Each row is a point on a landscape with many valleys, with its height.
From any point a ball takes the steepest step (drop divided by distance) to one of its 5 nearest points. It stops when none of these is lower. Distance is the straight distance between rows; heights are no part of it.
K486: [  5   9 -10  -4   0   4 -13   4  20  -4   6  16  18   2  -5   4  14 -17
   5  -4 -13  12]  h=148
K674: [ -2 -14  -1   5  -7  -1   1   2  -4  30  26  11  21  30   6  -6   7  -3
 -16 -14 -11   5]  h=173
K330: [  3  -6   5  -7   2 -24  17 -19 -21  -8  -7 -11 -18 -12   7  -4  -4   1
   2  -6  25   2]  h=203
K257: [ -6  -2  -6   1 -11   6   3  -1  -1  24  27  10  26  17  -9  -9   7  -2
  -7   5 -12   9]  h=193
K566: [ 16   8   3   7   0   0 -15 -12  -2   8  -1  28   7 -17   0   5  16 -10
   9  -3  16  13]  h=540
K111: [-10  -7   4   3  -1   3  -2   6   2  26  30   8  26   8  -9  -8   2   0
 -13   9 -31   3]  h=186
K908: [ 14   7  -4  -5 -12   1   9  16   5  17   5  21  36  19  -5  -5   4 -19
  -7 -11 -26   8]  h=163
K182: [ -7  -5  -8  -2   0  -3   3  -3  -4   7   9   4  10  11  -5 -14  11   0
  -4 -14  10   6]  h=389
K611: [  2   7  -1   6   1 -11   2 -14 -11   3  -1  13   0 -14   7  -6  13  -4
   7  -2  36   1]  h=318
K279: [ -8  -9 -14   3   4   6   7   4  -5   2  -1   2   4  24  -6  -7  17   2
  -3 -18  18   3]  h=444
K199: [  9   8  11   8   7   5   5  -7  14  -9 -21   1 -18  -5  -2   4  13   0
  15  -6  22 -10]  h=256
K234: [  3  10  -2  -9   9   9  15   6   4 -14 -16 -19 -17   6  -1   5  -2   6
  11 -12  17  -4]  h=408
K473: [  3 -11  -4   0  18 -16  13 -21 -19  -5  -6  12 -16  -7   0  -5   8  -4
   2 -10  44 -15]  h=231
K767: [ -2   3  12  -3  -2 -12 -11 -18  -7   0   5   4 -12 -24  -7   1  -2   3
   7  11  13   1]  h=495
K380: [ 11  11  11   6   4   3   0  -9  10 -19 -20 -16 -25 -13   7  24 -10  -4
   5   8   8   4]  h=270
K780: [  3   3 -10  -7  -5   5   3   8   7  11   2   7  17  21  -5  -4  15 -11
   8 -10   5   2]  h=169
K140: [  9   5  25  14  -1  -6   3 -20  10 -25 -21   0 -26 -30   8  24  -5  -7
   8  24   0  -3]  h=269
K718: [ -1  -6   7 -10   2   0   6   0  -6  -4   3 -26 -21   0  -4  -7 -18   8
  -1  -6   0  -2]  h=470
K126: [ -7 -22   1   6  12   6   7  10   3  14  18  -5  23  32   6  -4  -2   7
 -19  -8 -11  -7]  h=196
K798: [ -5   6   4   8 -10   3 -23 -11   4   1   8   8   9 -20  -6   3  10   2
   6   4  -4   6]  h=411
K879: [-4 -5 -5 -9  1  1 -1  8  8  4  4  0  2  6 -5 -4  5 -1  8 -4  0  8]  h=348
K113: [-14 -18   4  12  -1   5   4   4  -1  22  29   3  11  19   4  -4  -1   3
 -20  -5  -3  -5]  h=195
K920: [-22 -11   4  -2  -4   0   0  -4 -11  13  27   5  13  -1  -6  -6   7   3
 -11   3  -2   5]  h=266
K361: [ 14  13  -6  15  -1   9 -14  -6  15  -8  -5  14   0 -14 -13   5  20  -8
  12  -3  10   3]  h=84
K255: [  0   3   0   2  -5  -4 -10  -8  -1  -5   1   8  -9 -14  -5   5   7  -1
  11   0   6   0]  h=484
K200: [ -9  -2  -3 -11  -6  -4  -5   4 -13  -5   3 -11 -17 -21  -2  -6 -16  10
  -3  12   0   2]  h=627
K533: [  7   6  -4  -2   7  -4   0 -11   7   1 -12   4  -4 -11   1   5   8   1
   7 -11  28   0]  h=347
K529: [  6  15   5   7  -2  10   3   3  17 -25 -19 -15 -15  -7   8  20  -7   1
   2  20  -2  -1]  h=522
K83: [  0 -20  -4   0   8   6  20  21   6  -2  -1   1  17  40  11 -10   4   3
 -11 -21  -3  -1]  h=176
K835: [ -5  -4  -4  -4  -2  -1   4  -4 -11  -4  -2 -13 -17  -8  -1  -4   0   4
   2 -11  16   0]  h=310
K7: [ -4 -22  -7   8   8  -2  14   0  -2  15  22   1   8  26   5  -5  10   3
 -17 -19   5   4]  h=216
K123: [ -3  -1  -7  -1   9  11  18  24   6  -3 -15 -10   2  21   8  -7 -12   4
  -9   1  -7  -8]  h=255
K74: [-14 -26   4  -4   0   5   1   8   0   7  13  -7   7  13   4  -9  -9   4
 -12 -11  -6  -6]  h=201
K712: [ 12  13 -14   3   7   9 -10  16  19  -7  -8  -8   0   9   2   4   2   2
   7  12 -18   0]  h=267
K515: [ -2  -2 -11   1 -10  -6   1  -2  -7  19  22  13  15  18  -2  -1  13 -14
 -10   1 -12  15]  h=194
K62: [ -2  -3  10   9  -8 -16 -18 -15  -3   3   2  16   2 -31  -1  -3  13  -8
   6   6  11   2]  h=393
K54: [-17 -15  11 -12  -4  -5   8   4 -11   2  16 -16  -9  -5  -4  -4 -15  13
  -8  -1  -7   1]  h=433
K637: [-12  -7  -1  -1 -10  -4  -3  -6 -11  10  12   6  -7  -8   3  -6  -7   3
   1   6   9   4]  h=561
K994: [  7   8   6  18  11   2  -4 -11  15  -8 -13   1 -12 -10   7  15   5  -3
  17  -3   6  -4]  h=475
K806: [  6  -6 -13   0  -6   3   5  11   6   2   4   3  25  28  -4  -7   7  -8
  -5 -15  -4   1]  h=126
K444: [-11 -14  -3   1  -4   2  13   4  -5   5   6 -19  -7   6   0  -3 -11  11
  -6 -11   8   2]  h=428
K922: [  0   5  -7   2   1   3  -3   1   7 -13  -6 -13 -12 -11  -2   9  -2   5
   5   4   8   4]  h=616
K48: [ -3   4   3   1  -3 -15  -9 -15 -15   1   8   4 -11 -17  -5   4   4   0
   8   1  16   7]  h=384
K785: [  1 -12   4   0   5   9  15  31  -8   1   1   4  17  33   7  -8  -9   5
 -17 -27 -18 -10]  h=189
K565: [ -6  -8   2 -10  -6 -19  -8 -19 -16  -5   4  -2 -23 -27  -2   6 -12   5
  -4   7   6   0]  h=370
K300: [ -2  -1   2   0 -16   9   2  -3  -5  31  32  14  26   7  -5  -6  13  -8
 -13   6 -25  10]  h=185
K87: [  5  12   2  -3  14  -1  14 -15   7 -13 -24  -3 -27  -7   5  15   9   3
  19   1  26 -12]  h=168
K699: [  2  -2   0  -7   6   5   8   2  -5 -13 -16 -22 -23   1   4   0 -12   8
   3  -7  14 -12]  h=382
K875: [ -1   0  10  -5  -8 -13  -6 -19 -12  -8  -4 -13 -21 -31  -7   9 -11   5
  -5   3   1   2]  h=406
K668: [ -2  -2  13  -4 -10  -8 -12 -26 -10   1  10   3  -9 -28  -5   3  -1   0
   4  11   7   4]  h=490
K251: [ 18  14 -10   6  -8   8  -7   7  19  -4  -2   3   9   4   1   9  10 -11
   1  -2 -22  -2]  h=98
K246: [-10   7   0   3 -13  -1 -15  -4   0   2  16  -3  11 -21  -8   1  -1   5
  11  19 -21   5]  h=294
K796: [-14  -5   4  -8  -9   3  -6   8   4  15  14   5  23   8  -2 -16  -6   0
  -7   7 -23   8]  h=183
K16: [ -7   1  -3   5  -1  -6 -12  -6  -5  11  20  18   8  -9   6  -4  14  -1
   3   4  13  20]  h=374
K802: [ -1   7   3  -2  -6  -9 -16 -15  -4   2  16   5  -1 -26  -4   7  -1   4
   5  11  -3   3]  h=394
K89: [ -7  -2   0   3  -7  -5  -3 -13  -6   5   8   7   0 -12   5 -10   6  -4
   3   1  15   3]  h=469
K910: [  1  12  -6   3   2  12   0  12   7 -14 -17 -19 -13  -2  -1   7 -16  -2
   0   9  -9  -4]  h=619
K784: [ -5   6  -5 -12   4   8   8  11   5 -12 -13 -27  -7   5   0  -1 -21  -1
  -8   7  -9  -2]  h=471
K950: [ 13   4  15  17   5   9   8  -8  17 -14 -26   6 -21 -11   0  19  12  -1
  29   7  11  -2]  h=373
K936: [  6  -2  -3   0 -15   0  -9  -6   0  16  24  10  17   0  -4  -8  22 -13
  -1   7  -6  13]  h=209
K371: [ -8  -8  -4   1   5 -12   3 -20 -20   1  -5  10 -13  -8   4 -10   3   4
   5 -10  27  -6]  h=222
K236: [  6  -3  16 -10   6 -29  -6 -22 -21  -7  -8 -13 -24 -22   0   6  -8  -2
  -6  11   9  -3]  h=179
K955: [  0   1  -9  -7  -1   5   4  26   6   5  -1  -3  19   9   6  -3  -6   5
 -11  11 -19   7]  h=205
K91: [ -1   8  13   3  -6   0 -11  -5  -3  -7 -10  -3 -10 -21  -3   7   0   3
   5   4   0   1]  h=668
K438: [  0   1  12  -4   1 -10  -8 -21  -8  -7 -10  -5 -24 -24   1   2  -5  -4
   6   6   2   4]  h=254
K800: [ 10   8  -2   6  -1   4  -7 -15   7   0  -2  20  -2 -13  -3   3  15  -8
   9   0  14   3]  h=498
K685: [ -2   4 -14  -5   1  12   8  11   9  -9  -5 -18  -1   7   4  -5  -6   1
   0  -1   3   6]  h=410
K337: [  3  15  -7  -7   2  10   3  32   4  -1 -17   3   7  16   3   3 -14  11
 -13  -1 -27  -9]  h=221
K732: [  8  16   4   9  -8   8  -7   0  10 -25 -16 -10 -21 -24   7  19  -3  -9
   5   9   0  -1]  h=581
K72: [-27 -24   1  14   3   4   7   2  -9  17  26  -8   8  14  -6 -17  -4  14
 -15  -7  -1  -5]  h=214
K56: [ 11  11  -7  -4   2   9  -7  14   8 -10 -13   5   4  14   3   3   8  -2
  -3   1 -13  -2]  h=212
K235: [  3  -2  -8  -5   4   3  10  29   0   7 -16   0  15  24   5  -5  -7   8
 -11  -7 -17  -9]  h=206
K449: [ 21   5 -13  -2  -7   9  -5  30   2   2 -13  11  24  24   2  -3  -5  -1
  -9  -2 -27  -2]  h=153
K534: [ -1   6  13   6  -6  -8 -13 -22   0   0   0   9  -4 -33   2   3   1  -3
  11  17   2  -2]  h=501
K865: [ -9  -4  -4  -8   5   0   0  24   7  10  -3 -11  10   4   6  -7 -15  12
  -8  10 -24  -1]  h=210
K363: [  0  -5   6 -10   6  -6   8 -15 -17 -10   0 -10 -20  -6  -1  -6 -14   8
   5 -12  21  -4]  h=213
K889: [  8   7   8  -6  12   3  22 -16   0 -15 -18 -15 -30   6   0  12   4  -3
  16  -6  22  -5]  h=144
K196: [ 26  10 -12  -1   1   4  -3  19  13   0  -6  18  23  11  -4   1  14 -24
  -1  -4 -18   4]  h=55
K948: [ 22  15 -16  -7   6  14   2  18   9  -1  -3  14  15  18   1  -7  13 -11
  -1  -9 -10   5]  h=90
K237: [  7  -4  16  13   5 -20  -7 -31  -6  -3  -8  22 -19 -35   8   9  -4  -9
  11  16  16 -13]  h=244
K481: [-3  3 -7  4 -9 -6  3 -2 -2 18 18 13 12  4 -3 -7  8 -8 -2  3  4 15]  h=226
K919: [ 11  17  -7   0   9   6   5   3  12 -14 -17 -11 -11  -4  -5   8  -3  -1
   9   2  10  -3]  h=424
K297: [ -7   8  -4 -11  -1   8 -13  23   7   2   9   0  19  -5  -2  -1 -11  11
  -5  24 -37  -3]  h=399
K999: [ -7   0   0   3  -8   4 -11   4  -3  14  20   7  22  -6 -13  -7  -2  14
  -4   7 -27   4]  h=181
K513: [-20 -13  -5   5  -5 -14   6 -15 -31   4  15   3  -3   3   7 -12   9  -2
   0  -7  32   3]  h=401
K591: [  4   6  -3  -5   8   8   6   6   2 -23 -26 -29 -30   2   7  10  -7   2
   1 -13   9  -7]  h=371
K601: [ -7  -4  -9   0  -5 -13  -6 -20 -10   9   6  18   0 -15   0   0   9  -3
  -1  -2  21   5]  h=405
K167: [ 13  -5 -13  -7   9  -1  15  20  -2  -3  -9   6  18  40   3  -6  13  -5
  -2 -20  -6  -8]  h=154
K309: [ -4   3  -3   3  -4   2  -8 -13  -7   5   9  14   9  -1   2  -4  13  -6
   2  -4  23  13]  h=499
K669: [  3  -6  -4   4   5   5  12 -11 -10  -1 -10   9 -11  10   1   0  18   8
   7 -19  29  -9]  h=454
K446: [  5   3   6  -3  -1  -7   1 -12  -7 -12  -9 -20 -19 -16  -1   5  -8  -1
   1   4  11   0]  h=229
K500: [-25 -19   6   7  -1 -11   4  -1 -14  12  26  -4   3   9  10 -12  -3   6
 -14  -2   9  -4]  h=264
K147: [  9  14   2  20  -3  10   0  -1  18 -17 -14   6 -21  -9  -1  16   3  -9
  15  16  -2  -4]  h=656
K716: [-10  -6  -9 -11   5   9  12  15   3 -10  -6 -15   4  18   5  -7 -13  10
  -5  -5   3  -5]  h=240
K760: [ 11 -11  -5   4   0   9  16  20  -5   2  -4   9  21  39   7   3   2 -13
 -18 -23 -17   2]  h=175
K863: [ -6  15   2   8  -3   9 -13  -5  18  -9  -6   2  -4  -6   4   6   9  -6
  15   2 -11  -3]  h=463
K271: [ -8   1  -5  -2   3  -5  -4  -2 -11   7  -5 -14  -8  -5  -7  -1  -5   3
   3  -4   9   3]  h=466
K264: [ -8  -3   5  -1   2 -20   0 -21 -21   1  13   9  -7 -11   3  -7   3   0
   1  -5  22   2]  h=280
K810: [-13 -12  -6   3  -1   7   8   2  -2   6   6  -6   1  10  -4 -11   1   7
   0  -8  -1   4]  h=306
K877: [  3   2  -3  -5   9  -1   8   3   5 -18 -22 -24 -13   3   0   0  -9   4
   1  -4  13 -10]  h=416
K530: [-14 -11   0   7  -8  -3  -2  -5 -10  19  29  12   9  21   2  -8   7  -5
  -6 -10   7   6]  h=219
K839: [-16 -20  -4   2   2  -1   9   2   4  17  13  -6   5  15   3 -15  -2   2
  -7 -10   4   5]  h=234
K720: [ 15   6   0 -10 -10   3   3  23   3   8  -2   7  24  17   4  -2   0  -8
 -10  -3 -25   0]  h=150
K135: [ -3  -9  -2   0   4   6   5  21  -1   7   1  -4  17  26   3 -11  -6  -1
  -9 -12  -7  -2]  h=160
K435: [ 10  13  10   5  -8  -2  -8  -1   7 -16  -1  -4 -18 -27  -3  12  -5   1
   3  14  -9  -4]  h=738
K282: [-10  -2   6  -3 -11  -5 -13 -15 -12   5   6   3  -8 -28  -3   0  -3   7
   7   8   3   2]  h=527
K107: [ 10  19   0   4   2  13   3   3  17 -14 -13   8  -3  12  -1   5   8 -11
   9  -7  13  -1]  h=440
K403: [ 11   1   9  -9  10 -18   5 -24  -5 -11 -18   2 -25 -12   4   6   0  -6
  16  -4  31  -9]  h=162
K411: [ -3   2  -6  -6   8   7   7  22   4 -10 -16 -20  -7  20   2  -3 -14   8
   0  -1   3 -10]  h=290
K217: [ -1  -1 -16   2  -3   0  -9   0   4   6  11   4  21   4  -6  -4  12  -2
  -2   0 -11   7]  h=137
K455: [ -5   4  -8  -2  -8  -1 -11   4   6   8  20   8  21   1  -9  -9   3  -1
   0   4 -25  10]  h=167
K816: [-11 -13  -5  -4   2  10  10   6  -1   3  -8 -10   7  18   3 -13   2   8
  -5  -8   7  -4]  h=317
K828: [-16  -6  14   2  -9  10  -5   0   3  21  29  -4  28   0  -9  -9 -15  13
 -18  14 -27  -7]  h=204
K94: [  2   3   3  -5  16  -6  15 -20   1 -15 -19   0 -26   3   5   8   5   2
   8 -19  31 -13]  h=151
K397: [  7  -5  12  -3   7 -21  -3 -28  -6  -8 -18 -11 -26 -20   6   9  -3   2
   0   3  19   2]  h=170
K666: [  6  11  12   0   9  11  11 -11  11 -19 -23 -19 -32  -5   0  22  -5   1
   8   1  19  -8]  h=116
K745: [-10  -7  -9   1   2  -3   1 -10 -12  -1   7  -1  -2   6  -2  -8   3   7
  -3 -14  23   5]  h=432
K746: [ -8 -17   0   2   9   6   7  31  -4  13   3  -8  19  24   6  -6 -19   8
 -26 -19 -14 -15]  h=164
K490: [ -3   3 -11  -5   0   3   9  -4  -1  -5   1   2   4   3  -3   0  11   3
   5  -8   8   0]  h=493
K605: [  0  -7   3  -1  -2  -7   6  21   5  10   9  12  22  23  -4  -1  -4  -1
 -16  -5 -33  -8]  h=174
K240: [ 2 12 -1 -1  0  3 -8 -4  6 -3  2  0 13 -7 -2 -2  9 -3  7  1 -2 11]  h=378
K406: [ -3   2  -9  -3   0   5  -4  -2   5  -7  -8 -14  -1   1  -1   0  -6  -2
   2  -5   5   1]  h=576
K250: [ 10   3  16   4   4  -5 -11 -25   0 -20 -10 -14 -25 -37   6  19  -4  -5
   9  25  -6   7]  h=237
K937: [  6   0  12   0  -1 -20 -17 -28  -7  -2  -7  -2 -20 -36  -6  11  -7  -8
   0  12   2  -2]  h=217
K127: [-18 -12  -2 -12   1   3   8   2   2   5  12 -14   1   5  -5  -7 -10  12
  -8  -4   6  -2]  h=319
K811: [  7   6 -14   1  -6   2   4   4   2   5  11   8  21  17  -4  -7  13 -10
  -1  -7 -15   8]  h=103
K659: [ 12  -8   8 -10   6 -23   4 -32 -27  -3   1   2 -21 -12   5  -6  -3   2
   1  -4  21   3]  h=199
K242: [  4  -5  12   0   3 -22  -9 -26  -8   3  -7  23  -6 -28   6   4   6  -7
   6   7  24   6]  h=253
K537: [  0  -1  -3 -13  -1   1   1  12  16   2   6  -2  11  12   5  -5  -4   2
  -1  -3  -3   1]  h=220
K388: [  0  16 -16  10  -3  14 -10  10  23 -15 -10  -5  -7  -1  11  11  -6   2
   5   9 -15 -11]  h=420
K351: [-13  -3  -8  -2   1  11   1  19   9  -1  -1 -14   6   8  -5  -4 -19  11
  -2   3  -3  -4]  h=352
K578: [  7   7   4  -7   9   3  -2   1  -4 -14 -18 -23 -26  -3  -6  11 -13   2
   0  -2   8   3]  h=326
K644: [  2   5  -9   0   5   0   5  -5   5  -4  -4   2   4  14 -12  -4  18  -7
  10 -11  21   0]  h=503
K150: [ -2  11   4   2   6   1  -2  -8   2 -12 -20  -8 -15 -10  -7   3  -1  -4
  14  -1  15  -9]  h=400
K825: [ 19  15  -5   6   4  10  -4   6  24 -10 -10  12   4  12  -8   2  13 -13
   8  -7  -7  -6]  h=260
K499: [-16 -16  16 -11   3 -12  -1 -11 -24   1  12 -11 -21  -8   2 -10 -10   7
  -1   1  11   4]  h=486
K45: [ 13   0   1  -4   9 -10   1 -18  -5  -1  -6  11  -8  -8  -4   7  13  -3
   9  -9  28  -1]  h=228
K881: [ 11   8   1   5   5  10   8   5  12  -9 -13   1  -8   7  -1  -3  15   2
  11 -17  19  -8]  h=372
K65: [ 11   0  13  17   1  -3   0 -22   7  -7 -20  13 -25 -22   4  12   8   0
  22   7  13  -1]  h=437
K407: [-27  -9   8  -6  -6  -5  -4 -12 -15   7  19  -7  -2 -11   0  -4 -17   8
  -3  11  -7   7]  h=412
K837: [ -1   0   0   3 -13   5  -7   7  -2  17  26  23  32   8 -11  -5  10  -7
  -6   5 -31   7]  h=182
K394: [-14 -16   8   0   8  10   1  28   4   6   6  -5  19  18   4  -5 -15  13
 -25  -2 -19 -15]  h=145
K247: [ -4   3   0   1  -4   2  -3  -5   2  -1   4  -4   1 -18  -4   4   0   3
   1   3   4   2]  h=599
K623: [ -4   7 -15  -4  -5   8 -10  25   3  -3 -12  -5  10  -4   1   6 -14   1
   1  15 -32  -2]  h=434
K207: [-25  -8  -2  -1  -3   4  -5   5  -3   9  22  -8   9  -3  -8  -7 -11  10
   1   7 -12  -1]  h=308
K714: [  8   7 -11   1 -10   1  -2   3   7   5   4  11  10  12  -4  -4  14 -11
   6  -1  -3   7]  h=157
K958: [ 12  14  -1   5   5  13 -13  10  19  -6 -16   1  -3   0  11  18  -1  -6
   9  10  -6  -1]  h=477
K917: [ 12  -5  -3  -1  -6   1  16  25   2  11   2  21  32  25  -4   1   5 -16
 -17 -13 -20   5]  h=172
K188: [-13  -9  -2  -7  -3   9   5  10   2   7  11  -3   5   5   0 -10  -6  11
  -2   4 -11   4]  h=350
K263: [  1  10  -4   1  -6  10  -4  35  -5   5 -10   0  12  10   5   2 -14  18
 -14   1 -37  -2]  h=302
K121: [ 15   5 -13  -5  12   8   4   9  16  -2  -5   6  12  19  -6  -4  18  -6
   2 -15  -1  -3]  h=166
K55: [  9   8   4  12   8   4   0  -3  19 -14 -23  11  -5  -1   0  13  22  -7
  20   7   9  -1]  h=474
K522: [ -8 -10  -6  -6   7   8   5  15   1  -3  -1 -19  -6  11   0 -13 -17   6
  -3  -1  -5  -5]  h=93
K572: [  3  -3   3   3   4  13   8  36   1   3 -16   8  20  18   9   0  -4   9
 -15 -13 -24  -3]  h=223
K645: [  6  11 -10  -8   2   6  -2  16   9  -2  -3   2  23   6  -2   4   5  -5
   3  -4 -13   3]  h=146
K654: [-10 -15   7   4  -2   5   4  12   1  13  19  -3  18  18   5  -5  -5  10
 -12  -4 -19  -4]  h=177
K379: [ -9   0   0  -2  -4   8  -2  14   3   6   4  -5  -1   1  -1   2 -16   7
   3  14 -19   5]  h=395
K386: [  5  -7  -1  -5  10 -25   3 -25 -25  -5  -7  10 -16 -15   7  -3  -2   1
   3   6  30  -5]  h=202
K571: [ 13   6  15  19   8  10  14  -8  13 -20 -30  -2 -31  -8   2  26   4  -9
  16   8   8 -10]  h=438
K896: [  2  -9  -8  11  -6   4  10  11   0  21  18  17  21  32  -3 -12   9 -11
 -15 -11  -4   6]  h=156
K945: [  7   4   8  -1   1 -21 -10 -22   3  -1 -19  12 -23 -27   4   6   3  -6
   9   6  23  -6]  h=208
K551: [-17  -5  -6   6  -1  -5   8  -5 -12  16  24   2   3  14   8 -11   1   2
  -9  -6  13   1]  h=295
K437: [  1   5  10   5  -9   9 -12  11   1  16  20   1  22   3 -13  -7  -9  16
  -7  10 -36  -4]  h=197
K860: [ -9   4   0  -6   1   7 -11  -3  -2   2   4  -9  -7 -11 -11   2  -9  10
   0  14  -9   4]  h=575
K208: [  1   9   0   6  -5  13  -7  -7  16  -3 -15  -7 -10 -12   1  14  -4  -2
  15   1  -1  -4]  h=657
K982: [ -3  11   0  -2  -9  -5 -14 -10   1  -1   9   1  -4 -22  -5   3   0  -1
   6  10  -6   6]  h=439
K932: [  9  -5   7   3  10 -19   3 -20 -20  -2  -9  23 -10 -27   5  -3  10  -5
   6  -5  36  -7]  h=215
K518: [  5  -4   1   2   6 -17  -5 -19  -4  -3  -2   8 -10 -17   6   2   3   2
   2   1  18  -1]  h=249
K597: [ 12   5  13  16  11   7  16 -10  20 -19 -21  20 -24  -5  13  15  22   0
  33   9   9   2]  h=441
K925: [  8   4  16   8   4 -11  -3 -19   4 -19 -19  -8 -25 -27  10  18   0  -6
   5  18   2  -5]  h=95
K751: [ -4   1  15  -4  -8 -16  -7 -25  -9  -5  -1 -11 -15 -31  -2   6 -12   7
  -1  20  -6  -7]  h=298
K36: [  6   0  -9  10 -13  -3   1   4   3  21  22  17  25  12   1   0   8 -18
  -8  -1 -22  14]  h=184
K733: [-2  9 -5 -1 -1 10 -6 -1 11 -7  1  8 13 -8 -2  3  5 -2  9  8 -9  6]  h=277
K374: [  7   6  -9  -2 -10   5   5   4   6  -5  -7  -4   1  14  -5   0  15  -1
  17  -8  13   4]  h=489
K395: [ -3 -12   0  -6   2   4  16  26   4  -2  -3  -8  15  30   6  -9  -2   5
 -10 -12  -7  -7]  h=198
K503: [-21 -15  -1   3  -3  -3   6 -15 -25   8  19   9  -2   4   2 -15  -5  12
   3  -8  16  -2]  h=379
K858: [ 13   2  11   9   3 -18  -3 -21   1  -8 -16   4 -24 -32   3  16   4  -6
   7  16  -7   0]  h=211
K590: [ -8   0  -1  -3   5   2   5  29   9   2   0  -1  11  18   5  -3 -22  11
 -18   4 -23 -12]  h=99
K9: [ 16   5 -10  -6   2   7   3  27   7  -8 -11  10  22  21  -5  -3   7  -3
  -7 -13 -20   4]  h=127
K722: [ 16  -4  -6  -5  -9   8  16  26   2  13  -6  15  28  34   0  -2   2  -8
 -16 -16 -18   2]  h=165
K97: [ 16  11  13  -4  12   5   6  -1  -2 -23 -32 -27 -27 -16   7  19 -13  -5
   4   9  12  -5]  h=218
K68: [ -9 -18   3  13  -1  -1  -1   2  -6  29  35  18  25  20  -3 -11   0   4
 -17   3  -7   7]  h=190
K509: [ -6   3  -5  -8  -5   3  -5   9   2   1  17  -5  20   1  -6  -5   0   6
  -1  15 -21   7]  h=200
K204: [ -4  -1  -5   0  -5  -4  -5 -12  -7   1  -1  -3 -10 -10  -4   1   4  -1
   9  -4  13   1]  h=48
K103: [-12  -1  -4  -4   4   6  10  10   0 -10  -8 -27 -13  14  -2  -1 -19   5
  -3   1   0  -8]  h=311
K494: [  3   1  -3  -7 -13   4  -9   6   6  14  26  25  27   6  -2  -9   8 -10
   0   1 -21   7]  h=178
K675: [ -7   8  -4   2 -11   1 -16  -8  -8   6  15   8   7 -22  -6  -2   4   2
   6  17 -11   7]  h=289
K315: [ -1   9  -4   1 -12   7  -6  11  11  -1   4  -6   3  -3  -4   1  -5   5
   0  14 -18  -1]  h=368
K789: [ -4   0   4   2  -3   4   2  24   2  13  -2  -2  25  19   4  -5  -3   5
 -20   6 -26   0]  h=155
K759: [  1   9  -7   1 -12   8 -15  27   4   4  -8   0  13   0   0  -6  -5   0
  -2   9 -30  -2]  h=362
K198: [ -9 -10   7  -9  -1  -9  -4 -15 -24   2   8  -2  -6 -11  -1  -6 -12   8
  -1   7  16   8]  h=520
K549: [ 12   4  -8  -1  -4  -1  -4   9   0  22  16  22  34  14  -9  -5  12  -5
  -3  -2 -29   5]  h=171
K130: [ 15  11  -8   0 -10   3  -2   8   7  -8  15  15  26   5  -7  -8  13 -15
   2  -1 -19  10]  h=83
K292: [-12 -16  -2  -4   9  15   7  17   2   5   4 -16   5  21   1  -8 -13  12
 -15  -6  -8  -9]  h=192
K905: [ 12   7  12   3   3 -11   1 -10   1 -13 -18 -17 -28 -23  -5  14  -8  -6
  12   9  16   3]  h=207
K280: [  5   7   0  -4   3  -5   6  -9   2  -5  -9 -10 -24  -2  -5   5  -2   4
  11  -5  25   1]  h=388
K39: [  6   5   3  -9   2   2   2  12   1  -9  -7 -25 -17   3  -1   7 -17   4
   0   7 -11  -5]  h=536
K575: [  3   6  -8  -2   3   2  14  15   2 -10 -14  -2  13  29   2  -4   4  -6
  -3 -20  10   0]  h=238
K416: [ 10  -6   8  -3   3 -21  -7 -28 -17   6  -6  -1 -19 -27   1   6   4  -3
   1   9  16  -4]  h=188
K931: [ -2 -16   3  -5  14  13   6  34   2   7  -7  -5  18  30  17 -12 -11  14
 -21 -14 -16 -16]  h=180
K671: [  1   5  14  15   6  -3  -4 -24   7 -10  -7  12 -19 -27   6  21   6  -8
  11  17   0  -4]  h=367
K956: [-14 -14  -4  10   0  -7   8  -6 -26  14  25  17   0  15  15 -13  16   1
  -9 -13  16   7]  h=324
K980: [  6   3  -5   4 -10   5 -17  -8  14   8  11  12  13  -7 -10   4  15 -15
   5   4   7  14]  h=314
K373: [  5   4  15  -3  -1  -9  -5 -17  -4 -10 -15 -21 -29 -17   0   4 -11  -8
  -2  -1  14   1]  h=191
K345: [  9  13 -13 -10   5   6   2  16  20  -3 -12  -4  10  15  -2   1   9  -7
   7 -11  -1  -1]  h=257
K173: [ 14  -5  13  -8  15 -35 -10 -29 -26  -6  -2  -6 -33 -16   9 -11 -13   2
  -9  10  18  -1]  h=187
K995: [  9   8   3   1  10   9   3   3   6 -22 -22 -10 -21  -1  -4  19  -7  -7
  10   2  13  -8]  h=230
K405: [ -7   4   3  -2  -7   2 -12  -6  -8  14  19   0  13 -11 -11  -5  -5  10
   3  13 -10   8]  h=227
K830: [-18 -22   6  -1  11   9  -3  13  -5  13  23  -9  17   9   5 -14 -16  16
 -23  -7 -17 -14]  h=161
K296: [ -2   2   3  -6 -14  -7 -16 -14  -7  -5   3  -5 -14 -26   1   4 -14   3
   1  15  -5  -2]  h=485

Where does a ball stop that starts at each point below?
K494 | K196
K945 | K666
K760 | K196
K908 | K196
K917 | K196

Call two points neighbours if one is among the 5 nearest of the other. Go from one point of each pair to the other, from neighbour to neighbour, staying as low as possible. Name the highest point that can't be avoided.
K361 / K590 | K980
K251 / K522 | K292
K925 / K666 | K905
K251 / K590 | K789
